Points on a hilly landscape, in no order, each with its height.
A ball rolls from a point to the lowest of its 2 nearest points, and stops where none of them is lower. Distance is the straight distance between rows; heights are no part of it.
J171 (h 580): [121 139 102 173 130 109 134 136  80 189  95 131 166 150 122  96 100 125
 135 147 138]
J250 (h 704): [160 114 141  93 158  86 133 144 169  77 116 129 178 104 147 140 112 103
 159 162 155]
J662 (h 201): [144 122 128 100 119 161  65 104 156  70 150 151  71 105 120 160 179 172
 145 112  75]
J28 (h 331): [109 128 151 123 123 123 119 129 149 123 143  81 165 138 164 105 122 127
 127 106 134]
J682 (h 542): [141 110 104 122 133 141 159 121 118 119 177 160 100 122  92 165 109  75
 116 121 111]
J348 (h 226): [113 164 148 113 113 129 101 182  57 150  83 112 155 129 166  90  73 137
 110  56 149]
J126 (h 683): [160  98 121  94 138 139 115 100 187  84 166 126  89 120  84 220 168 113
 160 154 127]
J100 (h 622): [129  98 125 161 173 128 141 117 185 124 175 125 140 113  95 196 134  95
 150 164 142]
J300 (h 336): [136 142 124  84 101 113  77 143 130  79  31 152 129  96 138  79 147 193
 118 128 139]
J788 (h 282): [109 133 157  98 114 107 117 154 127  91  95  84 172 117 169 103 116 150
 131 108 139]
J185 (h 676): [111 142 149 132 114 118 117 119 129 159  50  89 184 167 170  91  91 141
 125 116 161]
J471 (h 432): [171  83 114 150 175  93 159 133 153 157 139 149 106 151 104 179  98  74
  93 142 190]
J51 (h 295): [141 128 159 134 160 104 142 147  99 183 117 124 162 182 197  87 100 127
 100 104 166]
J995 (h 496): [110 157 127  95 106 142  99 116 137  82 112 132 155  93 130 121 126 144
 149 118  83]
J114 (h 498): [107 146 151 183 158 180 151  80 126 172 189 116 105 139 136 159 166 117
 162 168 102]
J913 (h 807): [163  75 117 132 136 103 110 111 193 153 154 126 109 156 136 144 135 112
 115 114 133]
J397 (h 291): [102 143 131 123 134 129 204 127 121 183 144 112 137 153  94 145 113  50
 123 132 126]
J563 (h 261): [109 136 128 159 133 126 147 109 125 174 159 111 131 167 120 106 145 120
 112 132 118]
J413 (h 474): [109 151 136 153 118 165 127  77 124 134 166 115 118 123 132 144 150 135
 163 156 100]
J600 (h 456): [ 77 142 144 123  99 163 109 134 112 113 132  95 124 124 125  96 137 158
  83  70 100]
J517 (h 756): [176  83 129 108 158  87 115 112 225 118 112 123 131 138 121 177 145 110
 153 173 174]
J486 (h 590): [136 128 133 135 117 117  84 111 150 109  71 102 142 145 154 104 143 190
 104 136 174]
J904 (h 478): [ 66 148 149 114  75 174 103 167  87 101 109 124  82  83 123  79 135 178
 107  80 111]
J263 (h 144): [110 153 135 146 104 207  94  85  94  99 153 139  82 121 130 130 159 192
 126 132  96]
J443 (h 653): [135 114 130 129 154 160 153  82 169 102 162 130 104 112  78 222 153  88
 160 179 130]
J71 (h 487): [175  79  98 131 148 103 139 143 140 114 163 148  87 135  93 184 128 104
 102 128 154]
J343 (h 386): [139 110 119 174 184 120 161 128 166 186 172 148 114 145  85 170 120  61
  96 158 157]
J474 (h 203): [116 121 115 154 116 110 137 142  97 145 138 107 120 147 103 107 148 153
 108 115 107]
J750 (h 443): [132 126 143 119 138 171 128  71 117  94 163 130  94 113 130 184 159 147
 169 145  77]
J899 (h 654): [113 119 140 133 150 132 142 122 187 130 160 117 173 116 127 156  95  58
 146 144 128]
J11 (h 679): [171  95 134  78 157  69 128 144 143  72  74 142 154 114 170 140 112 141
 146 143 160]
J830 (h 548): [112 139 143 140 102 154  86 100 156  97 129  82 137 133 138 106 162 187
  98 116 161]
J815 (h 472): [163  88 111 146 182  86 180 149 113 169 104 155 125 177 111 165  71  75
  87 135 170]
J599 (h 111): [120 133 113 167 112 118 116 164  64 139  99 118 122 142 124  80 121 187
  82 110 145]
J947 (h 435): [ 88 138 129 102 103 142  91 173  98  72  98 154  96  54 121 100 141 180
 144 111  88]
J902 (h 320): [156 113 113 111 131  98 155 132 102 153  72 150 138 151 165 127  78 104
 126 120 147]
J154 (h 450): [ 98 147 119 128 123 140 135 126 114 125 136 120 175 102 109 141 103 105
 168 126  91]
J807 (h 680): [149 106 144 106 166 106 133 140 197  72 151 138 176  97 134 158  72  64
 142 154 151]
J262 (h 722): [168  99 127  70 132  91 127 116 191  83 122 118 109 119 103 167 161 122
 149 144 144]
J584 (h 626): [158 116 150 126 131 108 105  98 166 126  62 118 146 172 214 106 117 156
 129 152 176]
J669 (h 804): [151  98 132 148 154 104 147 117 215 162  78 124 157 128 169 131 112  87
 161 192 171]
J610 (h 234): [103 182 133 148  98 166 108 119  86 164 154 128 161 129 148  82  97 130
 121  95 134]
J496 (h 391): [156  94  96 118 124  80 148 171  72 119  68 154 112 121 120 126  96 135
 120 127 134]
J12 (h 850): [139 146 111 109 133 121 139 101 180 115 117 169 174  91 116 144 101  66
 179 192 128]
J481 (h 402): [104 129 119 126 137 106 160 160  92 121 119 116 181 103  99 149  84  88
 149 118 123]
J794 (h 242): [107 158 141 125 150 151 203 114 107 163 193 119 115 143 105 148 129  75
 136 119 110]
J787 (h 159): [147 142 143  96 121 156  45 106 191  60 140 132 110 104 140 130 187 191
 134 124 118]
J46 (h 508): [ 95 151 144 159 104 154 110  83 158 132 146  80 142 137 143 128 175 167
 140 157 135]
J560 (h 197): [106 131 132 123 103 120 117 173  85 102  78 107 128 111 148  82 133 178
  97  88 148]
J147 (h 292): [120 100 105 135 110 101 138 124 141 127 108 107 118 151  66 143 144 128
 124 132  95]
J197 (h 284): [ 92 142 141 134 144 117 123 192  70 157 132 119 148 136 112  86 104 137
  93  57 101]
J930 (h 392): [110 131 134  81 106 116  88 178 128  76  53 167  92  54 129  78 150 184
 131 114 118]
J245 (h 546): [135 150 102 159 140 109 156 168  62 192 123 142 138 175  91  85 102 111
 106 120 114]
J849 (h 782): [161  95 117 145 135  94 115  99 205 155 120 125 147 134 154 142 129 109
 149 160 151]
J24 (h 290): [159  79 100 118 111 131 133 154 118 109 161 147  44 130  82 146 159 145
 102 110  95]
J353 (h 329): [116 145 138 163 120 168 125 113  97 152 187 119  73 168 107 118 187 171
  99 111  98]
J670 (h 620): [121 147 105 149 104 105 123 108 122 142  88 122 165 125 139 104 121 151
 167 167 145]
J170 (h 342): [125 123 116 147 167 121 199 138 141 187 156 137 118 171  69 145 113  50
  88 134 135]
J254 (h 259): [151 102 103 126 101 133  79 120 139 114 171 138  57 135 119 147 173 170
 122 106 111]
J66 (h 274): [148 129 128 107 123 107 124 157  73 140  82 144 161 127 179 110  70 122
 131  90 142]
J434 (h 824): [144 104 130 155 137 140  99  91 176 154 195 132 117 144 141 141 150 117
 131 120 130]
J763 (h 191): [105 177 114 153  79 186 101 102  74 131 147 134 112 130 118  93 126 163
 105 121 123]
J840 (h 267): [117 160 143 151 134 123 126 132  85 185 145 120 161 158 168  71 108 120
  99  92 156]
J336 (h 514): [151 125 108 151 174  90 177 173  71 187 111 159 142 167  95 122  86  93
 101 117 142]
J25 (h 409): [123 109 154 102 139 154 132 109 145  79 185 111 107 110 128 177 148 128
 137 113  83]
J323 (h 373): [110 124 165  98 119 144 112 115 163  82 175  91 135 121 161 131 144 127
 130 101 100]
J22 (h 211): [126 161 146  84  96 168  56 120 157  50 105 154 104  80 143  96 165 196
 103 111 130]
J47 (h 651): [125 138 152 148 114 132 121  98 160 172  80  93 153 168 194  84 119 136
 113 146 185]
J939 (h 418): [ 96 121 137 133 103 158  91 131 130 101 128  99  93 127 105 123 168 173
 102  96  78]
J157 (h 208): [154  96 102 139 112 122 165 153  86 134 166 141  65 147  60 153 161 126
 115 143 111]
J722 (h 475): [116 153 133  79 114 159 110 128 113  69 129 173 105  62 134 134 142 149
 159 120  71]
J986 (h 188): [115 139 131 140 103 164  90 125  90  92 170 130  84 108 159 121 168 196
 111 109 134]
J733 (h 272): [123 163 116 110  79 158  80 124 117  78  72 154 108  98 129  78 151 202
 105 135 162]
J559 (h 299): [100 152 135 113 141 138 179 168  68 142 167 124 132 132 101 127 111  88
 123  87  97]
J768 (h 283): [142 131 126 156 142 140 172 136  95 163 191 114  78 175  72 134 180 132
 115 141  93]
J926 (h 461): [140 133  94  97  83 109 137 154  79 114  75 152 132 106 100 111 107 136
 149 133 110]
J209 (h 650): [170 126 150  83 142  84 116 121 158 104  47 140 173 144 198 104 109 140
 152 154 155]
J473 (h 828): [127 137 108 149 133 109 152 116 176 172  80 136 178 111 136 129  87  70
 172 178 135]
J436 (h 345): [111 131 122 111 129 107 152 181  76 145 126 120 165 116 108 123  83  86
 125  68 101]
J432 (h 552): [132 129 105 114 128 109 162 127 114  93 147 142 133  90 111 162 131 119
 159 165 145]
J516 (h 332): [122 137 132 161 139 129 145 123 149 225 108 131 154 163 163  86  94  74
 120 124 138]
J182 (h 302): [ 96 165 131 168 118 160 140  98 139 219 146 117 149 156 141  90 114  87
 128 133 123]
J954 (h 510): [146 149 117  78 131 123 134 113 119  64 145 174 123  71 125 155 146 129
 173 159 108]
J227 (h 589): [119 130 111 163 145 123 152 114 136 136 164 142 142  91 117 168 134 101
 171 186 146]
J770 (h 333): [145 108 139 141 144 102 153 122 142 179 116 125 147 155 192 112  91  84
 130 130 160]
J133 (h 365): [103 130 140 145 126 167 137 150  58 124 167 124  71 139  96 128 171 169
 112 104  60]

For each start below, name the point where the ball stops.
J12 -> J722
J245 -> J794
J71 -> J794
J25 -> J599
J995 -> J794
J517 -> J722
J807 -> J722
